Each row is a point on a tangle of strands that fork and nearly touch. The rows are in no order.
Points whose rows are less than 95.8 apart are linked; no others are. Some points are linked to none.
<929>: [-26  -1  63  18  24 -21 -32  26  15 -39  -2  13 -36  21   6  -4  18 -17
 -46   9  13]
<727>: [-39 -24 -28 -13  30  11  20 -48  -1 -15 -13 -33  -1  16  15 -44  23  15
 -28   9  38]
<730>: [  6 -18  33 -35  14   3   1   9 -30 -35  30   7 -46  55  33  -3  25  -7
  18 -25  18]
<782>: [-46  -2  18  -9   5 -20 -22   7   4  12   4  21  38   2  40 -14  39   6
 -37  -1   5]
<312>: [ -4 -20 -35  24  12  21  41 -22 -26 -26   1 -23  15   4  23 -37  33 -16
 -42  -1  23]
<88>: [-49  13   3 -28   1  -8 -32  -5  17  30 -24  11  34 -27  16 -28  18  37
 -20   4 -29]
<477>: [  8 -14  12 -34 -24  -4  -1   1 -13   1   6   6  -1  14  12   9 -16  30
  44 -28  -6]
<815>: [ -5  16   6 -59  34   3 -39  15  -2   9 -43  -4  73 -34   4  51   7 -16
   2 -17 -25]
<991>: [-36  23  30 -50  28 -18 -16 -17  16  13 -53  13 -10 -19 -22  10   4  39
  23   6 -50]
<414>: [ 33   4 -52 -15 -12  61 -16  -6 -39   6  25 -19  31   2  12  -5  -3   7
 -22  30  -1]
<15>: [ 21   6 -43  36  -7  -1  36  -3  34   4 -15   1  -9   2 -19   8 -11 -35
  32   9  50]
<998>: [ 44  34 -23 -11 -22  28  42 -13 -22 -19  -3 -26  13 -11  65  -6 -36 -11
  12 -30  26]
<968>: [-35  33  40 -38   6 -38 -10  -5  38  17 -45  30  -8 -17  25  21   2  27
  38  -8 -15]
<493>: [-16   2 -27  13  14   9 -18  -8  48   2 -21  27 -25   9 -50   1  14  13
  23  48  16]
<379>: [ 31  -6 -17 -24 -12  25 -20  -4   2  19   2 -20  39 -16 -48  51 -41   6
  18 -11 -35]
<55>: [-15  46  12 -41  47   3 -12  18 -13  27 -24   9  24   5  -5  19  20 -10
 -18  18 -49]
<822>: [-22  -6  15 -25  69 -11 -23  14 -13 -16 -33  23  28   7 -23   5  52 -20
  -3   9 -45]
<280>: [ 23   0   9 -35 -10  26 -26  24 -18  11  28  30 -10  29 -47  40   3  20
  38   5 -50]
<42>: [-21  20 -51  -3  36  14  19 -42  24  11 -28 -23 -21  14   1 -51   6   3
 -35  39  23]
<130>: [  9 -11  36   4   3 -28  32 -12   2 -56 -16   9 -46  10   1 -19 -32 -13
  39 -52  -1]
<527>: [  7 -56  -7  53  -8  -6  29 -34  -2 -49 -10 -26 -47 -17 -37 -32  -1   0
  10  -3  27]
<550>: [  0 -27 -18   4 -18   8 -17  20  16   4   0  19  59   2   3  26  31 -12
  31   1  47]
<85>: [ -1  17  55  17  18  -9   3  30  -4 -26  28  26 -11  43  33  -9  38 -49
 -46  -5  23]
<80>: [  2  21  30  -3   3 -20  -9  14  25   8 -18  46 -48   8 -41  50  -2   7
  49  21 -14]
<899>: [ -9 -15  43 -11  34 -25 -14  29 -21  34  26  -4   2  32  -5  53  24 -18
 -23  -2  -6]
<794>: [ 25 -14  46  20  14 -22  23   5  -4 -44  -5 -12 -86  18 -20  14 -39 -28
  17 -23  16]
<672>: [ 18  -7   1 -33 -32   9 -29  13 -12   4   7  -1  48 -32   9  23 -38  22
  35 -33 -28]
<689>: [ -5  -7  53 -11  -2 -20 -13  18  11 -48 -21  48   2   9  15   1  37 -12
  54 -36  -7]
<836>: [ -6  21   8  -3   9  20 -32  29 -26   8  24  33   0  18  -4 -37  30   4
 -23  25 -62]
<410>: [ 33  25  -5  29 -64  12  28   8 -11  18  51  17 -48  -1  16   8 -27  22
   6  16   9]
<980>: [-16   2 -25   7  27  22 -10 -21  17 -13  -8   8 -51  28 -28 -30   5  12
 -15  58  29]
<461>: [-24  17  -2  38   2 -16   1  11  18  24   6  12  36  -3   6 -28  28 -25
 -49  17   9]
<752>: [ 39  -9 -55  11 -17  49  13 -30 -16 -13 -14 -50  30 -48  11 -13 -22 -11
  16 -17  15]
<323>: [ 13   6  17  17 -23  -8  33  -3 -10   5  27  -3 -35  17  21   2 -13  11
  -9   1  25]
<970>: [-29 -31 -30  -5  22  19 -30 -12  -1  -7 -12  12  37   4 -33 -26  48  19
 -11  24 -16]
<272>: [-11   9  22  47 -31  -9  16 -24  37 -40   9   3 -55 -16  -4 -52 -18  10
 -22   5  18]
<425>: [-15  25  42  41   5 -49  14   7  32   8   2  13 -22  -1   1   3 -23 -22
 -36  11  13]
<309>: [ 36  -9  -3  46 -47   7  20  -7  16 -46  13  28 -52  -1 -23 -20 -18   6
  48   0  11]
<277>: [ 13  29 -11 -28 -15   6  36 -31 -13 -12 -22 -24 -17 -15  37 -32 -42  27
  28 -27  -2]
<812>: [-14  -7 -40  14  -6  17 -32   3  15  51  19 -23  65 -29 -16   3   5   8
 -45  26   0]
<577>: [ 39 -26 -29  31  -1 -10  45   4 -23  -6   2 -24  -1   6 -16  26  -9 -35
  19  -8  24]
<336>: [ -7 -24   4  44  -7 -34  11  12  -2   9   7  -2  50 -22  10  -4  12 -21
 -27 -33  -7]
<673>: [-28   7   9  57 -17 -38  13 -20  64 -12 -19   9 -27 -14 -11 -25  -5  -9
 -18   4  35]
<850>: [-20 -21 -16 -18   1   7 -60  -3   3  31   5 -24  75 -51   2   2  -1  15
 -37 -16 -14]
<6>: [ 11  23  -6  26 -18 -31  26  -3  27  17 -22   1  -8 -23 -15  -8 -46  -2
  30  -9 -21]
<700>: [ 12   9 -25   6 -51   3   2  -9  39  14   5 -14  18 -32  30   6 -33   8
  22 -13  50]
<846>: [-11  -4  38   4  21 -12 -33  10  18  -4 -22  33 -23   0 -70  34  12   2
  16  28 -49]
<24>: [ 23 -31 -32  50 -32  -6  39   4 -12  -9   8 -27  42 -35   8  -3  -1 -32
   2 -26  14]
<1007>: [ 16  53   0 -48   6  36 -26  30 -14  32   1  21  39  14  -1  43  -1 -10
   5  22 -33]
<7>: [ 10  12  -9  57 -40  10  36 -20  -5 -31  17  10 -21 -21   9 -65   3   6
 -26   3 -20]
<438>: [-11   6   0 -44  28   0  29 -25 -31 -16 -21 -26 -16   8  45 -43 -18  14
  -8 -33 -27]
<89>: [ -6 -28   8  10  13 -12 -11  -8  -1 -10 -11   6 -24   3 -63  -4 -10  15
  31   4 -40]
<355>: [ 32  15 -39  -5  24  41  10  10 -49  12  12 -26  40   9  26   1  -4 -41
 -30  18   9]
<373>: [-62  16  16 -36  23 -11 -27 -23  21   1 -30  13 -15   8   3 -34  16  40
 -10  20 -17]
<765>: [ 34  28 -12 -46   7  40 -21  37 -26   8  30  31   2  48  16  27  14 -13
  23  16  -6]
<747>: [ 10  19  -6  34 -38 -23  50 -18  18   8   6 -14 -16 -24  22 -10 -34  -3
   0 -15  21]
<829>: [ 14   2 -32   0 -16  21 -11 -11   9  28  17 -36  32 -15  38  18 -22  -5
 -23  12  62]
<182>: [  7   6  49 -29  -9  -4  -5  12 -33   9  39  -7 -69  27  19 -17  -7  22
   7 -21 -41]
<581>: [ -4 -22  20 -28   2 -10  32 -20 -53 -15  13 -37 -14  17  54  -9  -2  11
 -20 -47   5]
<466>: [-22   8 -39  29   7  -9   9 -11  52  38 -36 -17   9 -10 -10   3   9 -22
   2   6  50]
<221>: [-27  -7 -34 -10  19  -8 -18 -12  39  26 -43 -29  41 -35  -6  16   5  -5
   6 -17  22]
<25>: [ -9 -32 -20 -22  -7  22 -42  15 -16  15  29   9  42   9 -22  12  23  30
  -3  16  -8]
<367>: [  5 -40 -27   5   8   2  22 -35  -6 -26 -27 -12 -27  -9 -37 -28 -11  20
  42  -3  -3]
<192>: [ 16 -24 -51  15 -31  37 -18  14   5  13  32  20   9  11 -34  15  12  21
  12  39  17]
<249>: [-29 -30  70  10  31 -33 -40  25 -15  -2  26  -4 -36  21 -16  23  20  -8
 -41   6 -11]
<771>: [ 19  19 -18  17 -11  19   8  -3 -18   5  15  10  -9  -1  -3 -42  -5   6
 -15  27 -40]
<615>: [  4  -6  -8  10  14 -16  33 -21 -46  18   1 -49  12 -24  17 -18  -9  -5
 -54 -16 -30]
<471>: [ 12 -12  -2 -47  22  27  -2  12 -22  -3   4   8  -7  59  19  27  17  -3
  41  -2  34]
<26>: [-26  -9  20  28 -20 -36  20 -13  50   3  -1  13  -5   1  15   6   5   2
   5 -13  66]
<484>: [  3  22  12 -41  -1  24 -23   9 -40  13  36   8 -41  30   8 -33   8  23
 -10   7 -66]
<932>: [ -5  25  -6  32  38 -24   9  15  13  22 -21  11  19  -4 -22   0  10 -48
 -25  26 -20]
<262>: [-14 -22  -5  30  34 -20  15 -26 -17 -11 -15 -22  -9 -18 -27 -38  -6  -8
 -43  -1 -37]
<596>: [ 39  27  -2  10 -50   8  15  13  -8 -22  31  36 -57  16   6 -17 -24  18
  46  -6 -13]
<866>: [ 12  -9 -71  25 -21  45 -22   6  35  30   4 -10  38 -20 -30   1   5  -8
  -7  35  34]
<808>: [  3 -11  10 -24 -16 -19   4   8  15 -22 -23  20  29   4  25  11   2   3
  59 -52  20]
<303>: [-10  35  -5   9  29 -25  11  -3  19  36 -25 -11  -8 -13 -37   1 -34  -1
  -9  20 -35]
<547>: [-11   5  24 -10  42  14 -36  31 -24 -34   6  26  -7  33 -15 -22  48 -29
 -18  19 -41]
<158>: [ 12  15  51   5  -9  -2  -8  18 -12 -37  37  -3 -90  24   8 -21 -23  -2
 -21  -6 -28]
<651>: [ 43  13  -6  -4 -56  14  16   8 -12   2  26 -11  22 -15  47  25 -39  -2
  19 -27  29]
<150>: [  5 -16  10  22  -6  20  35 -16  15 -66  16  20 -35  32  17 -28  18 -12
  -7   1  55]
<206>: [-22  -5  43  17   1 -47   4   5  20 -34 -26  24 -11 -10  10 -15   1  -5
   9 -36  -6]
<162>: [  8 -19  10   0   4 -14  10   6 -40  43  27 -40  11 -12 -13  28 -29   4
 -29  -9 -37]
<1009>: [-18  -2   6 -27 -29   5 -46   4 -12  19   8   0  57 -37  32 -16 -10  41
 -12 -17 -33]
<769>: [  5  -4 -39  -8 -17  31   8 -44 -41 -12  -7 -65  21 -45  39 -26 -17  27
 -16 -22   0]
<330>: [  2 -34  33 -23  -7 -17  22  15 -29 -18  28  -9   4  35  48  11  13  -8
   7 -54  25]
<1012>: [ 17 -18  18 -37  -8  13 -26  14 -29  29  30 -23  18  11 -35  65 -20  19
   2  -7 -42]
<283>: [-19 -44  -2  39  25 -12  -1 -16  -1 -40  -8 -23 -36  -1 -45 -34  -7   4
 -35  19  11]
<751>: [ 12  19 -29 -14  18  17   9  17  -8  20   9 -12  27  26  38  33   1 -32
 -16  21  62]
<517>: [-21  18 -13 -50  16   7 -35  -1  39  21 -55   9  55 -45  -4  31  28  12
  12  11  -4]
<269>: [-10  14   3  -7   3  -2 -21  10  45  25 -12  51 -14   1 -41  54  28  15
  32  50  17]
<551>: [ 36 -36 -26  24 -55   6   2   3  -1  12  27   1  16 -16 -36  22 -20  20
  34   6   2]
<768>: [-36  22  15 -38  25 -19  -5  -9  24  28 -30   5   5   7  20  35   6  16
  20   5  35]
<370>: [ 51  -2 -61  15 -40  37  12  -6  -8   8   6 -29  12 -36 -23  17 -28  -1
  29   8   0]
<974>: [ 11   3  11  11  30 -10   5  29  -7  28  15  13  -2  37 -16  65  12 -30
  -1  29  25]
<892>: [-10  11  63  16  14 -44  17  26   0 -18   1  25   0   6  37  -8  16 -46
 -23 -43  -6]

A fork is a point with three links. Follow the links from the first point to the second and name the forks in between, in order.
<615>, <410>: <1012>, <672>, <1009>, <88>, <461>, <747>
<24>, <355>: <461>, <747>, <700>
<689>, <410>: <672>, <1009>, <88>, <461>, <747>
<7>, <373>: <836>, <700>, <747>, <461>, <88>
<866>, <277>: <1009>, <88>, <461>, <747>, <700>
<771>, <88>: <836>, <700>, <747>, <461>
<1009>, <367>: <672>, <1012>
<55>, <892>: <700>, <747>, <461>, <88>, <1009>, <672>, <206>
<80>, <751>: <1012>, <672>, <1009>, <88>, <461>, <747>, <700>

Follow the links from the first point to the second, and from the first to the third. Name the last point that the two ways share.
<689>, <466>, <822>: <461>
<1012>, <998>, <221>: <461>
<1007>, <751>, <373>: <700>
<249>, <751>, <596>: <747>
<829>, <769>, <970>: <192>
<968>, <25>, <527>: <1009>
<355>, <672>, <822>: <700>

A fork is a point with three links, a tip a point with one. Leave the first point through the second and follow the links. Name the first fork or tip that comes.
<438>, <581>: <836>
<1007>, <765>: <700>
<269>, <80>: <1012>
<527>, <367>: <312>
